The views of a scene show one set of named points, each view turned or mirrored, and shifted as a whole, with a little noise and some points left out.

Scene 1
View 1
Z79: [ 10  14  17   1   1  12   4  -2  -1  31  21  22   3 -15  -7   5   2 -13
  -6  -7 -26  -5 -19 -24   1  15  -9 -32  11 -18 -18]
Z109: [ 16  25 -10  12  30   5  -9 -20 -26  19   1  12 -23  -2   2  -5   8  22
   5   9 -35 -13   1 -29  11 -15  15  -3 -39 -18 -53]
Z89: [  9  11  -1  11  15   6  -4  -7 -18  14   4  10  -7  -5  -5  -6  -2   7
   5   4 -26  -2  -3 -21  -2  -3  14 -13 -18  -9 -17]
Z810: [ 10   3   4   1  -1   7  -4  -5 -15  20   5  15  -4  -4  -9  -4   5   1
   0  -5 -21   0  -2 -14  -4   5   8 -20  -1 -15  -5]
Z788: [ 14 -10  -7  -5  -4   3 -10  -8 -28   8 -13   3 -10   9 -10 -15   8  14
   2  -3 -15   8  18   4  -9  -4  26  -4 -16 -15  16]
Z685: [  5 -11   1  -3 -10  -2  -7  -3 -18   8  -7  12   1   0 -12  -7   9   4
   3 -11 -13  10   8  -3 -13   4  20 -18  -1  -9  17]
Z753: [ 25   8   7  -1   7  25   0  -8 -19  29   6   4 -14   2  -1 -15  -2   3
  -6   9 -25  -6   1  -7   1   0   5  -4  -9 -26  -2]
Z300: [ 10   2  -7  10  15   4  -7  -7 -25   6  -9   4 -11   0  -5 -15  -6  15
   8   6 -23   1   8 -12  -6  -7  25  -3 -26  -5  -4]
Z32: [ 18  11   4  11  14  19   1  -6 -16  23   8   6 -11  -4  -1 -11 -11   3
  -1  14 -29  -6  -5 -18   0   2   9  -7 -14 -17 -10]
Z320: [  1 -12  14   1 -13   3  -1   8  -3  11   6  15  15 -10 -17  -4  -3 -13
   2 -10 -14  13  -5  -8 -18  17   7 -31  18  -2  27]
Z312: [ 14   5   9  -5  -5  10  -3  -7 -12  25   8  17  -6  -4  -7  -1  11  -2
  -7  -8 -19  -1  -4 -10  -2   9   0 -21   5 -23  -6]
Z956: [ 24  -5   5 -19 -16  17  -7  -9 -19  29  -1  10 -15  10  -8  -9  20   3
 -12  -6 -13   3  11   6  -1   5   5 -10   6 -35  12]
Z914: [  8   0  10  24  20  20   7  11 -10  11  11  -3   8 -12  -6 -23 -40  -8
   9  20 -26   3  -8 -19 -16   7  16 -10  -9   5  24]
View 2
Z788: [ -2  -5  16  -7  -2   6  -9 -12  10   1 -19  -2  26   2  -4 -14  -4 -16
  -6  -4 -26   5 -34   4  12 -11  -5 -14   2   5  21]
Z312: [ 14 -16   2  -1  -6  23  -3   8  19  11  -4   5  19   3  -6  -1 -11  -4
   9   6  -6  -2 -33   1 -19  12   3 -17   2  -3  -6]
Z685: [ 10  -2  15  -8  -6  10  -9 -10  14   6 -15   8  23   8  -8  -8  -4 -21
   1  -4 -15  14 -41 -14  -6   1 -12 -12  -8  -2  12]
Z109: [  2 -18  -1   3  25  42 -21  36  21  -8   4  -6  20 -10 -35   7  -8   4
 -11  17 -43 -12  -9   5   9  -8  14 -23  36  21   1]
Z753: [ -1 -20   7   6  -1  13  -3  14  10  10   2  -5  17  -9   0  -8  -6  -5
  -3  -4 -13 -10 -23  17  -1   4  10 -20  11  10   2]
Z300: [  0  -7  16   0   8  17 -14  10  10   1  -1  -1  21  -8 -19  -5  -1 -17
 -13  -7 -34   7 -21  -4  14 -10  -2 -20  15  16  14]
Z320: [ 16  -7  18  -3 -12   8  -7  -4  13  17   0  15  14   3  -6  -7   2 -25
   4 -16   0  24 -41 -23 -19  11 -15 -16 -13  -4   1]
Z79: [ 23 -22  -2   4  -5  32  -6  23  20  17  13  12  11  -1 -12   6  -9  -4
  14   3   3   2 -30 -10 -34  24   2 -20   4  -2 -23]
Z32: [  4 -19   8   6   5  19  -9  22  11   9  13   0  13 -12 -11  -3  -1 -10
  -4  -6 -16  -2 -20   5  -4   5   7 -21  16  14  -4]
Z914: [  3 -12  25   7  -1   3 -11  18   5  17  25   8   7 -16  -7  -9  11 -29
 -11 -32  -9  18 -25 -13  -2   1  -4 -22   5  18   4]
Z810: [ 12 -13   6  -1  -2  22  -8   7  18   9  -4   7  18   2 -11  -2  -7 -10
   3   3 -12   4 -33  -5 -13   7  -1 -18   2   0  -3]
View 3
Z300: [  4  -1  -4  -5  -2 -19  -1  -6  11  -3   0 -17   5  -3  14   7   5 -13
  -4   1  27   0  -1  24 -17  12 -11   0 -17   4  -8]
Z685: [ 11  -9 -12 -15  -3  -5 -13 -11  -4 -12  21 -16   1  -2  28  -1  -3 -17
  -9 -12   8  -7   9  -3 -10   7 -16   2  -1  -2   8]
Z914: [ -1   6  17 -14  -3   9   7 -16  34 -25  -7 -26   9  20  19  12   9  -3
   8   6  26 -10  -1  17 -10  12   0 -18  16 -16  18]
Z956: [ 23   5  -9 -11 -14 -23 -19  -2 -20  -4  13 -23  10 -12  28 -12 -23 -17
 -15  12  23  -5  13  -7   5 -16  -9  16   7  -6  -4]
Z788: [ 14  -7 -16  -7  -3 -20 -20  -8  -2   4  11 -13   4  -2  28   1  -6 -19
  -1  -6  22   0  -1  10  -2   6 -14  12 -10   7  -3]
Z320: [  5  -2  -4 -23  -4  10  -7 -13   2 -26  21 -24   2   5  26  -3  -1 -11
  -8  -9   3 -14  17  -7 -14   8 -12  -8  13 -17  20]
Z89: [  0   6   4  -9  -5 -18   7  -2   5 -14   1 -23   8  -7   3   4   4 -10
 -14   8  20  -4  10  19 -28   7  -6  -7 -14  -7 -10]
Z810: [  7   3  -2 -16  -8 -12  -1  -4  -7 -16  13 -27   4  -9  12  -4  -7 -12
 -18   6  14  -8  17   4 -18   0  -8  -1  -1 -10  -2]
Z109: [ -4   9   7   1  -6 -42  16   7   3  -2 -10 -25  10 -20 -13   2   6 -12
 -24  24  34   0   7  38 -40   4  -3  -3 -39   1 -34]
View 4
Z109: [ 46  18  26 -18  14 -12  32  47   8 -37 -27  -7   2  17 -23   0   9  36
  21 -22   2  -3   9   3   1 -29 -20   3  -8  -2  22]
Z320: [  7  -5  -4   7  -8 -13  -9   0 -13  34   2  -6 -26   4   0   8  -1  -1
  10   3   5   8  10  -7  35 -13   1   0  -3  11  12]
Z79: [ 19  -1  17  26   5 -17  12  22  -3  27   0 -16 -10   8  -3  20   4  30
  19  -3  32  -3   1  15  10 -21 -14  -4 -16   0   5]
Z914: [ 10 -12   2   0   6  -7  -4   8  -7   0  -1 -31 -38 -11   9  -1 -18  13
  28  -3  -2  16  -1 -21  20 -34  12   4   5  -8  18]
Z89: [ 30   8  14  -9   6 -12  14  25   0  -6 -16  -8 -12   7 -14   1   3  22
  18 -12   2   3   7  -2  16 -26 -10   3  -6   2  19]
Z956: [ -2   0  23   5   0 -28   3  23  -2  -3  -6  -3   5  16   6  18  26   2
  11  13  19   4  33   3  28  15  -6  11   6  15  10]
Z753: [ 12  -3  25   1  10 -20   9  29   1 -21  -9 -18  -5   8   5   8   9  16
  20   4  14   7  19  -3  15  -8  -4   9   6   1  17]
Z300: [ 25   7   9 -23   4 -11   9  23  -1 -21 -18  -3 -14   7 -11  -5   4  10
  16  -8 -11   9  14 -10  24 -18  -4   7   4   6  23]
Z312: [ 15   2  16  11   3 -21   9  22  -2  11  -6  -7  -4  11  -2  16  13  13
  14   3  23   0  16   9  19  -4 -11   2  -6   7  10]
Z32: [ 23  -1  20   1  11 -16  12  29   1 -15 -10 -21 -13   6  -1   6   4  22
  25  -4  11   5  10  -4  12 -20  -4   5   0  -4  17]

Which points are out of place in each view (at most two, in the order of its rows)? Write none if all are in place.
view 1 -> Z320
view 2 -> Z914
view 3 -> none
view 4 -> none

Scene 2
View 1
Z669: [ -9  21  21 -14   9  -7  -4 -11  15  -4  -7 -14   8 -27  -5   2  31   4
 -10 -10  -3   3  -3  -8  -7  -4   5  -5 -14 -16   7]
Z954: [-15   1   3  -2  15  -6   1  -4   7 -16  -1  -9   8  -5   4  -5  -2  -5
   8 -22  -5  14   1   9  -4 -17  13 -18  -8   4   0]
Z180: [-11   8   8  -8  15  -6  -3  -5   6 -15  -2 -10  10  -9   4  -5  12  -4
  -1 -20  -1  14  -2   1  -3  -8   5 -15  -7  -1   0]
Z847: [  3 -13 -12 -14  41  -8  -8  -1   1 -26  16 -32 -16 -18  17 -15   2  12
  11 -22 -21  20  -2   2 -13 -14   2 -21   1  25  -6]
Z499: [  3  13  10 -11  14  -8  -8 -14  15   2   0 -24   0 -36   0  -2  29  13
  -3 -15 -17  -2  -1  -9 -10  -4   3  -4 -19 -10  10]
Z746: [ -6  17   9  10  -2  -7  -8 -19  16  23  -9  -6  20 -28  -8   2   8  -2
   5 -23 -12  -4   4   1   4 -12  20  -4 -30 -21  14]
Z602: [-28   0  11 -24  34  -4  15  10   4 -62   1 -17  -9   8   7 -12   2  -4
   8  -5   9  37  -6  14 -13 -16   8 -22  15  22 -14]
Z310: [ -2  20  15  -2   0  -6  -7 -19  18  16  -8 -13  14 -34 -10   4  22   6
  -2 -15 -12  -6   2  -4  -3  -7  13  -2 -26 -23  16]
Z565: [-20   1   4 -10  21  -5  11  -1  11 -29  -2 -18  -3  -7   0  -6  -8   3
  20 -12  -6  20   2  18  -9 -24  21 -16  -4  13  -3]
Z452: [ -3  15   8  10  -5  -8 -13 -21  14  30  -7  -3  25 -28  -4   4  14  -1
  -1 -27 -11  -9   3  -5   6  -5  14  -6 -32 -26  17]
Z4: [ -7  -8  -9   2  25  -8 -12  -3  -1 -11   8 -10   7  -5  16  -9  -1  -6
   4 -32 -13  18  -1   2  -2 -11   3 -23  -6  10  -3]
Z103: [ 10  11   3  -7  14  -9 -24 -18   9  16   6 -19   8 -38   8  -5  34   7
 -12 -25 -19  -3  -4 -17  -4   3  -6  -7 -20 -14  12]
Z824: [-20  26  26  -3 -10  -4  16 -17  27   3 -22  -9  16 -25 -27  10   5   4
  16  -1  -6  -3   8  15  -4 -24  38   3 -27 -23  15]
Z693: [-29  12  19 -10  11  -4  19  -1  16 -32 -12  -8   6   0 -10  -3  -1  -6
  14  -6   7  20   0  19  -8 -24  26 -13  -4   2  -4]
Z203: [ -9 -11  -8 -17  39  -7  -4   4  -1 -39  14 -24 -12  -5  18 -15   2   2
   7 -20  -9  28  -3   5 -12 -13   1 -26   8  26  -8]
Z603: [-11  28  30 -20   7  -3   4 -12  21 -12 -11 -16   9 -28 -11   4  36   5
 -10  -2   2   3  -2  -6 -10  -3   8   0 -13 -20   6]
View 2
Z499: [  4 -14  -7   1   0   6  17  17  -3 -14  -9  -5  -1   2  11  15 -16 -16
   8  -8  12 -14  21   9   7  -5 -21  17  15   1   6]
Z669: [ -3 -22  -1   0   7  10  10  12 -11  -9 -16 -12   1   0   0  22  -9  -3
   7  -4  12 -16  18   8   9   7 -14  12  17  -1   7]
Z103: [  3 -22 -10   7   0   2   8  15  18 -23 -10  -7  -9  -7  27  11 -20 -13
   1  -9  19 -18  26   4   2  -2 -13  21   9  12   9]
Z4: [ -5  10 -11  17 -15  -2   0  28  17 -26   2 -21   5  10  -2   5   0  -2
  -3   1   3 -24  -7  -1   6 -21  11  -9  11  -2  23]
Z847: [ -2  22 -25   2 -21   2  19  41  20 -27  14 -14  12  23  -2   5 -14 -13
   3  -7   4 -29  -7   7  15 -31 -14  -7  14 -11  32]
Z565: [ -2  20  -4   5 -12   4  10  28 -19 -13   5 -15  16  21 -22  12   9  -6
   8   1  -8 -21 -14   2  13 -24  -1 -10  17 -22  13]
Z746: [ 10 -17  12  17   3  -2  -4   3 -14 -10 -12  -3  -3  -9  16  11   8 -13
   6  -3   2  -5  16  -6  -9 -10   2  19   7   2 -13]
Z203: [-10  22 -22   2 -17   5  14  41  15 -26  10 -24  13  25 -18  10 -11   0
   2   1   4 -32 -15   7  20 -21  -4 -17  16 -13  36]
Z603: [ -3 -32   7  -6  14  13  14   2 -31   1 -21 -10   1  -3  -7  30  -9  -4
  14  -1  10 -13  22  12  12  18 -23  19  20  -6  -1]
Z824: [ 12 -13  22   5   7   4   5  -2 -51   6 -14   0   7   0  -9  21  17 -14
  16   1  -8  -3  11  -1   1  -9  -8  18  16 -21 -22]
Z693: [ -4   3   8   0   1  10  12  16 -42  -2  -6 -13  16  17 -32  24  13   0
  13   5  -9 -17  -9   4  15  -7  -2  -5  21 -27   5]
Z180: [ -6  -3  -3  10  -1   4   4  20  -3 -18  -6 -21   6   8  -9  17  -1   0
   2   3   4 -23   1   4  11  -4   1  -2  16  -5  17]
Z954: [ -2   8  -2  12  -7   1  -1  21  -7 -17  -3 -18   8  12 -12  12   9  -3
   4   4  -2 -21  -7  -1   8 -13   8  -5  14 -12  12]
Z602: [-19  19 -13  -5  -9  13  17  39 -13 -16   4 -31  21  30 -46  22   0  11
   7   6  -1 -33 -23  12  28  -9  -3 -25  23 -24  37]
Z452: [ 10 -22  10  20   5  -3  -8  -2  -5 -12 -17  -3  -7 -12  21  12   7 -12
   4  -4   5  -5  22  -8 -11  -5   4  21   8   6 -11]
Z310: [  7 -23   6   8   6   4   5   4 -14  -7 -16  -4  -3  -8  12  15  -2 -14
   8  -5   7  -8  22   1  -2  -2 -10  22  12   1  -8]
View 3
Z4: [ -6  -2  16  10  -4   1  10  -1  27  -3  -5  -6 -13  -6 -14  15  -5   1
  -5  -2 -37   1  -3   4  14  18  16  19   9   7 -23]
Z203: [ -5  -7   3   9  18 -18  -8   7  30 -19  -5 -13 -18  -3  -8  21 -15   9
  -9  -8 -36 -16   5  -3  20  14  14  26  12  26 -20]
Z602: [  6 -18   2  13  32 -25 -20  18  21 -27 -20 -12  -7  15  -3   8  -5  25
 -11  -3 -43 -33  10 -10  10  15  -3  17  13  19 -17]
Z180: [ -4  -2  10   9  -1   0   3   5  18  -8 -12   5  -5   4  -2   4  -1   9
  -6   0 -31   1  -4  -2  15   5  -3   4   3  -5 -16]
Z310: [-18  21   8   7 -23   8  12  -5  13  -2 -15  30  -3   3   7  -5  -5   0
   3   5 -20  31  -4   4  23 -14  -8 -16   5 -28 -15]
Z603: [ -7  14   1   5  -7  -4  -4   9   8 -18 -19  29   2   9  15  -8  -3  10
  -2  -3 -16  14   0  -8  22 -17 -24 -23   1 -17  -7]
Z103: [-15  26   8  -1 -26   6  16  -4  22  -5   3  21 -12 -20   7  10 -11 -11
  -2 -12 -14  32 -10   2  31 -13   1  -8  -3  -5  -8]
Z452: [-17  17  19   9 -31  19  21  -9  13  11 -12  28   0  -1  -1  -5   3  -3
   3  10 -25  38 -12   7  17  -7  -2 -12   3 -35 -20]
Z746: [-18  15  15  14 -23  15  19  -8  13   9 -16  27  -3   7  -2  -4  -1   1
   4  16 -28  34  -5   6  16  -6   0  -8   8 -34 -23]
Z824: [-19   8   4  20  -7   0  -1  -5  10  -3 -33  38   7  33   7 -19  -1  20
   7  28 -31  25   8   0  12 -13 -14 -15  20 -45 -26]
Z669: [ -9  14   5   4 -11   1   2   4  12 -13 -14  22  -2   0  12  -4  -4   5
  -2  -4 -18  16  -3  -6  23 -14 -16 -15  -1 -13  -9]
Z499: [-18  20   2   4 -13  -3   5  -2  19 -13  -8  22 -10  -7  11   4 -15   0
  -1  -4 -19  23   0   0  30 -14  -2 -11   4  -8 -10]
Z565: [ -9  -8   2  17  18 -19  -9   5  24 -15 -19  -3 -11  14  -9   9 -12  21
  -5  11 -43 -13  13  -2  15  10   9  19  20   5 -27]
View 4
Z565: [  0   1 -17  34   2   9   6 -28  -2   2  23  11  -4 -21  -1   6   6 -29
   8   3  -5  13   3   9 -17 -12  -7   8  13  19 -16]
Z452: [  7 -21 -20  -2   4  -8   8  15   4 -17   1  24 -11   8   7   2   6  22
  -8  -8  16 -15 -12   3  24 -11 -13  14   2  29   6]
Z103: [ 20 -28 -13  19  10  -1  -2  19  -9 -14 -12  19 -23  13  -3 -14  -3  28
   7 -12 -12   1 -10   9  13  11   7  -1   2  29   5]
Z310: [  8 -17 -23   3   6  -6   0  11  -3 -14   4  23  -7  12   3  -1  -6  17
  -2   2  14  -5 -13  -2  14   0  -4   3  -5  28  -1]
Z499: [ 14 -16 -19  20   7  -1  -3   7 -11  -5   1  19 -15  10  -2  -9  -8  13
   8  -1  -3   6 -12   2   4   9   6  -3  -4  24  -4]
Z203: [ 13  -8  -7  54   4  18   6 -28 -11   2   5   4 -16 -19 -12  -5  13 -25
  19  -9 -33  27  11  21 -25  -4   7   4  25  21  -8]
Z746: [  6 -17 -18   4   5  -6   7  14   5 -11   2  24 -13   8   9  -1   5  22
  -5  -5  16 -17 -13   2  23 -10 -11  14   0  26   2]
Z4: [ 10 -17  -7  36   3  12  11 -12  -1  -7   0   9 -18 -14  -4  -4  23  -8
   7 -15 -21   9   8  23  -5 -12  -1  15  26  25   2]
Z603: [ 13 -13 -27  -2   7 -10 -12   3 -16 -15  11  16  11  10  -9   6 -13   3
   1   9   5  17 -12  -6  -2  10   1 -13  -4  30  -2]
Z602: [  9   0 -13  38   5  13  -4 -43 -18  -3  20  -1  11 -24 -19   9  12 -44
  11   2 -26  38  15  14 -37  -6   2  -5  25  27 -12]
Z669: [ 14 -18 -21   6   8  -5  -9   3 -14 -14   5  16   4   8  -7   0  -5   8
   3   2  -1  12 -10   0   0   7   1  -8   0  30   1]
Z180: [ 11 -15 -16  19   5   3   0 -11  -8 -11   5  12   0  -7  -6   3  11  -8
   2  -4 -10  14   4  12  -6  -6  -1   3  16  30   2]
Z824: [ -8   1 -33  -5   2 -14   0  -6   1  -5  27  24  12   3   9  16  -8  -7
  -9  16  33  -8 -15 -13   8  -9 -19   5 -11  21 -16]
Z847: [ 12  -9  -6  61   5  18   6 -17 -10   7   0   7 -29 -15  -5 -13   7 -14
  24  -9 -30  19   4  19 -19   2   8   7  15  14 -14]
Z954: [  4  -9 -15  23   4   8   7 -18  -3  -7  12  14  -2 -13  -2   5  15 -16
   1  -6  -7   8   6  12  -5 -17  -9  12  18  26  -5]
Z693: [  0   3 -26  13   1   1  -1 -28  -6  -4  30  12  17 -15  -4  19   1 -32
   0  15   9  17   1  -2 -17 -11 -12   1   5  23 -13]
View 5
Z180: [ -3  -4   9  -4  24  -8  11 -21  12   4  23 -12 -17   7  -7  -1   8  -9
   8   3   5  -6  -6   3 -10   3 -11   1   5  -8   0]
Z847: [ -1 -26  12 -10  29 -25  14  12  31  -8  25 -11 -20 -11 -18  -9  17  19
  15   8  -1 -28 -19  16  -7  19   0   9  12 -18 -11]
Z4: [  1 -21   9  -7  32 -19  18  -6  17   2  15  -6 -30  10 -15   0   7   7
  19   0   5 -17  -6   1 -11   6  -4  -3  11 -16  13]
Z499: [ -3   5   8  -3  14  -3  -7  -4  15   0   9  -6  13   4  10 -12   9 -15
  10  15  -8 -10  -8  14   1  -3 -14  13  16  -1  -7]
Z824: [  5  12  23   2  18  -6   3 -15  13  15  13 -18  20  19  30  21 -17 -39
 -15  -5   8   7  -5  -4  -2 -10  -3  -9 -12  20 -25]
Z693: [  2   2  25  -5  21 -12  17 -24  18   7  37 -26 -13   3   1  21  -3 -22
 -17  -8  14  -2 -13  -2 -10   6   0  -8 -15   4 -32]
Z746: [  3   2   9   3  22  -7   0  -6   8  12  -3   0  13  28  23   3 -12 -24
  10   1   0   0   1   0   0 -12  -9  -5   7  11   6]
Z103: [ -5   3   1   0  14   0 -12  -3  10   0  -2   5  12   8   8 -22  12 -10
  23  19 -13  -8  -2  14   4  -7 -20  14  26  -9  11]
Z565: [  2 -15  23  -7  30 -22  20  -6  25   2  31 -22 -21   2  -8  14   2  -2
  -4  -5  12 -14 -15   1 -11  13   4  -6  -6  -2 -23]
Z602: [ -2  -9  22 -15  25 -16  28 -29  23  -5  52 -33 -45 -19 -32  11  21   5
  -7   0  17 -13 -17   3 -20  23   0   0  -5 -19 -30]
Z452: [  2   4   3   5  21  -4  -3  -8   4  13  -9   5  14  30  23  -2 -12 -25
  14   3  -3   3   4  -2   2 -16 -15  -4  11   9  15]
Z954: [  2 -11  12  -3  29 -16  16 -13  17   7  21 -13 -22  11  -7   8   1  -6
   6  -3   9  -8  -7  -2 -11   5  -1  -6   0  -3  -3]
Z669: [ -8  13   9   0  11   4  -4 -21   9   3  16 -10   6   1   6  -8   7 -24
   5  11  -1   1  -5   8  -2  -4 -17   9   9  -3  -9]
View 6
Z693: [ 17  -1  -7  -1   9  19   2   9  -8   8 -13  33 -11   6  15 -10  34 -15
 -19   1 -23   1  22   7 -12 -41  27  -9  -8   3 -22]
Z310: [ 14   3   3   4   2   7  -4  12 -12 -11  10   7  17   2 -17  21  14 -12
  -5 -13 -24  -6   0  17 -25  -1   3  -5   4  -6 -11]
Z602: [  2  -1 -20   4  14 -10   6 -17   3  29  -5  50 -10  -4  23 -40  31  -3
 -20  20 -18  -7  25   7  16 -65  21   8 -16  -1 -10]
Z203: [  0  11 -10   1  10 -25  -1 -31   2  27  11  43   7  -5   7 -43  20   5
 -10   4 -17 -15  20  17  13 -45   9  12 -17  -9  -3]
Z954: [ 14   7  -3  -5  10  -1   2  -2  -1  14  14  33   0  -5   3 -14  26   1
 -11 -12 -19 -13  16  12  -5 -31  13   4  -3  -1 -21]
Z4: [  6  12  -2  -4  10 -18  -1 -15   3  18  29  31  10 -12  -2 -21  22  11
  -7 -14 -18 -20  11  18   6 -25   5  10  -4  -5 -18]
Z180: [  9   0  -7   1  10  -5   2  -3   2   9  13  28   6  -8   0  -6  22  -4
 -10  -1 -19 -11  10  11  -1 -27   7   6   0  -4 -11]
Z499: [  5   2  -3  11  -1  -6 -10  -5 -10  -5   6  11  24   5 -18   7  10  -9
  -3  -1 -21  -8   2  21 -19 -10   0  -1  -5 -14   3]
Z746: [ 18   9   7  -6   4  10  -2  14  -9  -9  18   9  13  -3 -15  21  21  -4
  -5 -27 -24  -9   3  15 -24   1   5  -3   8  -2 -23]
Z669: [  8  -8  -4  11   5  -1  -3   6  -4  -6   4  15  12   1 -11  15  14 -15
  -7   8 -22  -5   0  11 -15 -16   1   4   1  -7   0]
Z847: [  3  23  -2  -2   3 -27  -8 -37  -8  24  18  34  20  -2  -6 -41  15  11
  -5 -12 -19 -20  19  27   3 -30   6   5 -20 -17  -6]
Z824: [ 26   2   2  -1   4  36  -2  27 -19 -10 -10  14  -1  12  -2  20  30 -18
 -14 -17 -27   2  13  10 -35 -15  23 -18   2   1 -27]
Z603: [ 11 -13  -8  14   5   8  -1  11  -5 -10  -8  13  10   4  -6  21  16 -23
  -9  15 -23   1   2   7 -19 -19   5  -1   2  -8   2]
Z565: [ 13  11  -8  -3   7   3  -1 -10 -10  17  -1  38   0   5  10 -27  31   0
 -16  -6 -22  -9  25  15  -6 -41  20  -3 -15  -3 -20]

Which points are out of place in each view (at most two, in the order of its rows)? Write none if all are in place.
view 1 -> Z693
view 2 -> Z603
view 3 -> Z565
view 4 -> Z746
view 5 -> none
view 6 -> Z847
